Points on a hilly landscape, in no order, each with its height.
A ball rolls from a point to the lowest of its 2 nearest points, and stops where none of them is lower. Distance is the straight distance between rows; heights are no part of it.
J926 h=388: [139,105,133,103,95,137,63,98,105,100,183,120,146,150,148,144,156,140,58,120,188,167,140,193,90,135]
J638 h=389: [121,122,148,99,68,92,136,91,113,82,199,188,103,120,86,125,142,130,123,141,112,207,161,174,110,98]
J909 h=55: [94,152,82,130,168,152,131,151,123,117,62,154,111,125,136,121,98,174,120,170,147,147,87,105,171,134]
J974 h=756: [121,135,185,131,98,120,199,106,73,112,143,104,62,167,150,85,109,148,162,172,83,171,164,144,109,82]
J634 h=712: [127,107,170,146,84,169,126,127,113,127,182,116,143,177,112,127,159,153,135,135,163,54,65,106,93,112]
J570 h=355: [137,132,86,90,122,130,97,78,81,98,187,152,128,197,135,125,193,175,84,159,147,205,135,183,132,162]
J440 h=732: [139,92,147,123,98,212,67,168,140,106,131,93,167,71,118,167,107,137,94,184,182,73,71,52,149,152]
J153 h=113: [94,155,113,134,189,114,137,133,122,122,58,122,87,142,174,125,96,159,110,138,127,137,118,115,137,148]
J855 h=742: [136,126,183,136,130,126,169,136,80,127,111,66,72,147,180,112,91,170,154,171,93,123,154,130,128,82]
J442 h=482: [124,103,156,99,145,105,118,155,160,110,129,193,160,74,132,179,91,169,81,180,149,181,146,172,163,142]
J45 h=719: [170,112,161,137,101,184,89,100,126,125,195,139,123,174,73,137,194,128,108,108,146,60,99,126,83,132]
J848 h=249: [111,138,182,119,125,79,157,120,89,104,131,110,125,170,197,114,122,135,122,130,128,157,164,168,118,145]
J560 h=232: [100,150,124,136,191,126,133,160,123,151,76,38,154,118,188,100,64,132,175,121,141,145,111,48,158,126]
J160 h=335: [160,110,105,102,141,164,87,80,65,117,176,157,112,175,126,133,213,147,85,166,149,158,132,125,101,168]
J958 h=293: [92,152,145,141,150,89,152,161,143,139,109,32,173,113,168,101,87,93,193,96,142,162,129,104,176,110]
J97 h=312: [124,144,138,112,134,100,134,71,132,145,130,72,101,124,176,88,119,117,69,107,125,136,213,192,108,153]
J84 h=115: [102,160,111,115,143,123,155,124,104,96,97,194,112,166,135,135,119,183,95,174,157,174,95,148,160,144]
J513 h=717: [149,132,102,121,121,119,104,125,120,130,116,175,127,171,118,168,179,103,105,89,125,125,137,163,116,136]
J910 h=309: [110,89,190,113,91,107,127,128,185,135,184,106,132,111,86,115,116,97,147,119,126,126,136,140,61,66]
J534 h=18: [103,150,131,117,156,63,175,165,132,130,73,157,140,96,156,124,90,90,186,103,96,190,124,86,193,159]
J540 h=287: [115,170,89,170,71,52,198,135,105,152,125,202,112,127,132,99,151,81,172,90,62,158,112,136,153,127]
J990 h=739: [137,181,99,111,156,122,137,120,150,109,78,192,58,144,88,119,146,100,131,90,111,118,120,99,149,149]
J453 h=573: [124,138,161,136,156,103,127,134,165,139,118,44,127,73,170,110,79,92,141,97,134,99,158,111,117,122]
J564 h=244: [137,87,146,146,139,163,127,138,52,131,92,100,115,195,206,138,134,198,117,159,153,109,92,94,98,121]
J365 h=425: [124,154,102,134,93,82,186,78,133,164,108,153,92,137,140,100,161,58,164,82,65,103,161,127,147,163]
J936 h=605: [131,135,173,122,130,63,122,137,128,139,95,136,148,123,175,153,119,89,137,61,124,133,166,169,132,155]
J24 h=376: [123,133,100,90,102,143,77,83,81,98,180,122,136,189,149,120,141,186,63,183,209,189,145,174,114,147]
J622 h=382: [124,128,216,98,112,100,93,121,103,93,164,128,123,177,128,147,132,120,109,96,130,135,127,148,91,128]
J677 h=476: [133,99,120,89,170,167,98,109,114,109,88,228,135,98,131,166,144,203,56,186,170,181,113,160,144,200]
J539 h=648: [137,107,145,108,132,148,57,132,157,111,140,126,140,52,139,167,113,137,64,145,156,123,146,140,110,121]
J572 h=677: [142,71,117,132,94,188,85,140,131,120,167,146,147,105,121,161,166,153,73,182,175,79,109,130,112,143]
J254 h=341: [131,137,99,124,136,120,91,73,136,138,148,74,117,112,160,131,116,144,58,108,155,126,200,177,69,137]
J957 h=720: [130,116,144,128,120,190,119,113,81,101,162,89,88,181,121,102,137,184,116,162,145,78,93,97,101,113]
J29 h=758: [165,127,52,118,158,139,120,113,101,132,89,242,132,162,151,149,193,151,90,123,142,161,129,179,141,172]
J491 h=427: [139,136,134,94,101,103,127,101,93,66,155,218,86,145,92,146,160,131,112,117,114,182,134,157,123,148]
J418 h=509: [127,118,163,138,99,126,83,135,176,115,154,63,174,119,109,129,96,120,108,77,156,72,121,143,73,96]
J18 h=475: [125,66,208,106,104,170,121,175,65,102,161,156,103,94,167,155,115,196,110,228,146,124,99,120,150,143]
J629 h=177: [115,140,126,126,82,86,132,99,204,157,98,87,149,119,131,115,110,64,126,58,135,112,167,173,122,96]
J56 h=214: [116,115,185,112,146,121,120,120,59,96,119,111,106,179,187,121,129,177,110,152,140,130,124,130,104,134]
J85 h=721: [135,90,118,130,166,190,62,146,133,116,102,114,156,110,122,155,125,140,119,146,182,74,63,32,139,168]
J441 h=686: [183,135,39,154,96,181,111,182,152,147,124,182,162,116,63,171,177,87,151,91,102,94,114,112,153,114]
J627 h=728: [135,158,131,100,124,98,112,102,138,101,88,174,91,147,93,140,156,76,122,63,117,117,140,143,123,144]
J234 h=626: [132,124,84,127,161,138,72,156,182,149,112,100,170,47,144,140,93,137,86,134,157,137,167,133,140,135]
J761 h=579: [140,140,133,108,120,85,123,130,149,123,107,171,131,106,139,148,127,114,103,123,125,163,186,196,134,158]
J918 h=527: [117,121,174,68,157,132,108,107,109,76,189,136,106,102,141,138,104,188,66,172,134,191,182,176,122,142]
J950 h=511: [102,114,135,107,62,70,186,90,186,129,155,129,122,109,129,104,107,89,128,111,107,173,191,203,105,94]
J505 h=566: [125,126,169,159,125,93,193,137,104,187,137,87,130,124,177,100,107,115,209,139,70,117,133,128,136,107]
J290 h=365: [112,131,128,124,97,119,86,106,120,116,156,76,145,144,160,125,107,150,69,105,196,119,158,168,72,117]
J536 h=265: [123,160,72,126,88,96,134,143,192,141,62,113,154,113,99,140,117,43,165,62,126,133,150,148,154,113]
J533 h=272: [146,149,74,139,148,110,115,169,155,120,80,194,153,72,101,157,111,110,137,107,106,166,141,125,164,135]
J151 h=703: [191,129,65,129,122,165,105,131,144,112,111,185,104,126,79,173,190,107,117,97,108,79,128,132,119,122]
J945 h=394: [122,133,140,151,152,135,148,130,151,165,153,54,139,131,100,91,95,101,200,122,82,104,137,78,137,103]
J309 h=452: [143,146,128,160,154,199,95,133,131,132,128,59,126,147,89,115,114,154,156,126,135,67,75,41,111,112]
J404 h=740: [98,161,122,169,142,142,137,96,140,155,121,35,121,151,129,77,89,145,110,123,120,62,133,91,100,94]
J724 h=253: [130,107,176,127,89,162,127,115,164,145,198,94,120,115,78,120,114,143,134,141,102,85,123,135,70,83]
J822 h=306: [121,78,173,103,94,136,133,99,117,116,214,120,110,133,86,124,136,155,110,181,115,118,153,167,68,65]
J713 h=748: [139,162,63,116,172,144,128,129,116,110,86,188,68,157,95,121,167,138,89,112,155,134,106,127,133,141]
J659 h=793: [114,103,163,157,90,120,170,103,103,174,187,89,138,169,133,106,144,148,158,163,109,97,112,147,88,93]
J135 h=338: [154,150,48,124,121,130,110,150,197,114,79,157,131,101,63,142,106,81,141,90,118,133,122,134,162,94]
J380 h=729: [127,143,153,148,125,162,130,131,94,131,129,63,94,140,125,103,81,167,138,173,118,82,122,102,96,76]
J688 h=345: [98,132,167,149,117,67,153,168,169,140,123,87,194,115,160,110,83,59,187,79,130,153,144,133,150,128]
J857 h=535: [141,114,204,143,174,111,161,168,129,165,150,54,148,109,175,106,103,146,202,142,104,107,138,105,126,94]
J817 h=468: [132,133,160,167,136,191,109,139,147,133,168,13,178,124,118,110,73,158,166,116,131,67,104,35,97,109]
J337 h=752: [174,150,35,123,168,165,130,142,101,121,90,219,81,172,146,135,204,137,71,81,178,131,81,161,140,156]
J642 h=455: [117,85,169,97,121,131,128,166,106,101,141,195,125,78,128,159,104,184,101,218,140,138,110,143,158,141]
J765 h=763: [108,155,100,161,91,114,196,93,134,178,131,97,114,206,107,66,160,95,163,75,114,107,107,146,98,104]
J415 h=459: [134,137,124,79,177,124,123,104,117,71,102,231,113,108,119,148,127,193,65,155,135,207,151,157,150,182]
J810 h=436: [114,144,79,131,69,75,200,91,161,147,136,182,105,108,107,95,129,103,125,112,84,162,167,192,124,111]
J779 h=696: [135,90,71,113,162,170,98,178,125,112,96,160,184,76,76,187,134,103,158,172,151,136,75,46,188,154]
J681 h=777: [125,133,186,149,94,102,195,99,116,153,163,107,122,195,132,88,152,104,160,100,93,110,131,139,78,116]
J381 h=664: [144,104,100,102,109,169,75,126,158,115,115,149,147,90,125,170,118,157,36,175,175,94,119,145,129,153]
J607 h=349: [110,150,112,161,120,111,173,132,145,152,138,124,122,147,71,88,115,79,188,106,71,118,111,100,137,87]
J752 h=395: [124,146,59,161,156,124,149,141,117,155,115,149,121,119,85,108,137,104,164,132,94,124,103,84,175,121]
J99 h=682: [145,105,81,147,166,190,110,169,133,120,127,147,177,103,49,170,151,94,189,117,127,126,79,27,191,138]
J735 h=711: [133,81,82,134,150,180,81,161,143,121,69,153,174,87,127,159,134,132,124,161,192,125,58,71,160,174]
J247 h=488: [130,133,202,148,125,142,109,137,173,128,165,33,169,118,128,117,79,128,165,104,138,87,117,91,105,80]
J763 h=771: [180,143,18,124,161,164,108,147,145,148,49,234,134,117,129,171,173,134,97,107,125,150,121,144,150,157]
J563 h=403: [107,120,161,124,118,114,111,141,109,91,133,133,123,160,108,144,118,119,130,128,134,113,95,139,119,103]
J755 h=218: [81,161,140,102,108,76,170,94,103,104,104,124,94,183,164,90,114,141,113,140,136,203,167,187,144,143]
J105 h=319: [152,104,104,118,155,159,100,99,91,112,147,182,78,135,116,138,197,151,89,152,131,108,111,101,114,162]
J40 h=164: [94,139,121,116,108,109,168,102,69,99,130,159,93,183,141,113,116,184,125,172,143,181,130,179,130,127]
J760 h=598: [122,151,90,142,153,107,110,149,183,151,101,44,157,52,129,135,86,98,137,118,137,112,147,107,137,113]
J671 h=423: [136,155,105,169,166,170,138,126,163,189,155,79,169,134,80,113,127,100,188,86,70,93,120,69,136,133]
J82 h=281: [114,158,125,136,100,89,195,125,137,125,123,158,83,103,94,84,107,110,186,132,60,144,130,89,153,112]
J180 h=750: [119,150,115,162,117,146,128,102,151,162,148,70,139,178,119,87,122,117,143,66,123,75,115,131,100,108]
J278 h=347: [120,114,143,99,83,130,138,89,84,76,201,140,62,147,84,117,160,155,124,173,110,163,145,152,90,103]
J566 h=624: [147,127,145,155,119,91,107,152,146,159,102,131,181,153,141,157,144,51,166,45,110,100,132,145,137,132]
J327 h=258: [112,144,151,134,83,79,154,72,172,151,106,55,114,124,202,101,106,76,108,93,137,111,187,168,117,132]
J261 h=554: [88,131,128,163,108,82,192,117,154,186,129,85,137,109,149,100,119,91,163,134,91,139,163,154,144,103]
J280 h=354: [121,92,211,104,97,85,112,132,138,129,173,103,153,135,134,137,114,108,135,107,151,130,157,169,83,86]
J863 h=437: [111,153,91,159,145,179,143,133,136,150,123,75,108,149,55,87,108,143,155,136,125,69,61,73,145,93]
J474 h=701: [151,102,123,151,89,150,138,145,138,150,166,136,176,180,67,146,175,114,147,107,140,77,53,119,123,122]
J525 h=168: [107,136,113,154,204,124,122,148,99,162,67,89,123,145,194,110,95,158,142,140,114,114,106,64,117,140]
J486 h=517: [132,97,195,132,174,139,134,209,99,134,138,79,126,83,178,125,99,162,167,171,127,123,141,116,129,96]
J83 h=161: [100,164,126,140,107,55,182,130,131,120,88,179,117,102,129,119,92,66,176,93,67,158,131,120,175,145]
J740 h=300: [127,89,107,131,170,186,83,100,99,147,138,124,113,131,147,121,179,181,68,187,137,78,124,93,106,163]
J501 h=493: [124,139,121,166,77,83,190,85,163,188,133,109,129,103,143,103,149,43,148,97,79,126,182,180,124,140]
J369 h=508: [123,127,184,82,164,124,116,147,153,106,139,130,120,59,163,139,77,199,89,187,158,172,164,182,142,140]
J258 h=430: [98,100,169,105,116,115,118,161,115,87,138,167,124,102,107,140,94,145,143,176,138,133,80,104,157,114]
J285 h=361: [140,144,79,143,95,79,163,117,132,149,122,202,119,111,116,127,166,87,139,87,71,136,140,155,133,140]
J213 h=689: [147,102,82,155,110,184,93,150,136,137,132,142,161,132,92,165,166,112,108,134,163,67,76,121,139,124]
J372 h=643: [142,137,124,143,144,96,125,168,136,135,106,141,171,138,112,155,142,78,202,78,100,123,101,79,148,146]
J832 h=444: [140,154,120,84,156,133,112,94,99,58,118,221,72,153,94,144,182,168,78,125,136,191,140,151,127,169]
J609 h=549: [136,129,152,70,123,116,96,89,129,88,149,174,115,102,120,152,142,137,63,130,122,206,200,199,124,156]
J376 h=420: [138,158,66,152,168,163,155,128,146,164,111,118,102,153,80,100,154,104,145,108,119,88,83,72,143,109]
J443 h=555: [139,135,215,118,173,97,143,154,141,161,125,27,144,76,227,95,100,124,171,94,126,108,173,100,115,132]
J467 h=665: [166,122,77,149,142,152,116,167,146,118,129,147,185,104,71,167,149,64,186,102,108,130,124,90,172,114]
J361 h=275: [118,97,119,159,168,177,106,127,90,165,108,113,137,160,188,127,152,174,107,168,158,84,77,80,113,169]
J13 h=495: [147,84,184,132,147,173,118,188,70,138,130,114,144,72,192,156,123,185,132,216,143,128,104,116,145,127]
J122 h=163: [125,149,82,134,142,85,147,167,158,129,56,167,168,76,123,156,81,68,169,87,96,201,167,96,210,166]

For each start below, name the point where the ball stops.
J453 -> J724
J247 -> J534
J261 -> J534
J29 -> J467
J763 -> J467
J24 -> J56
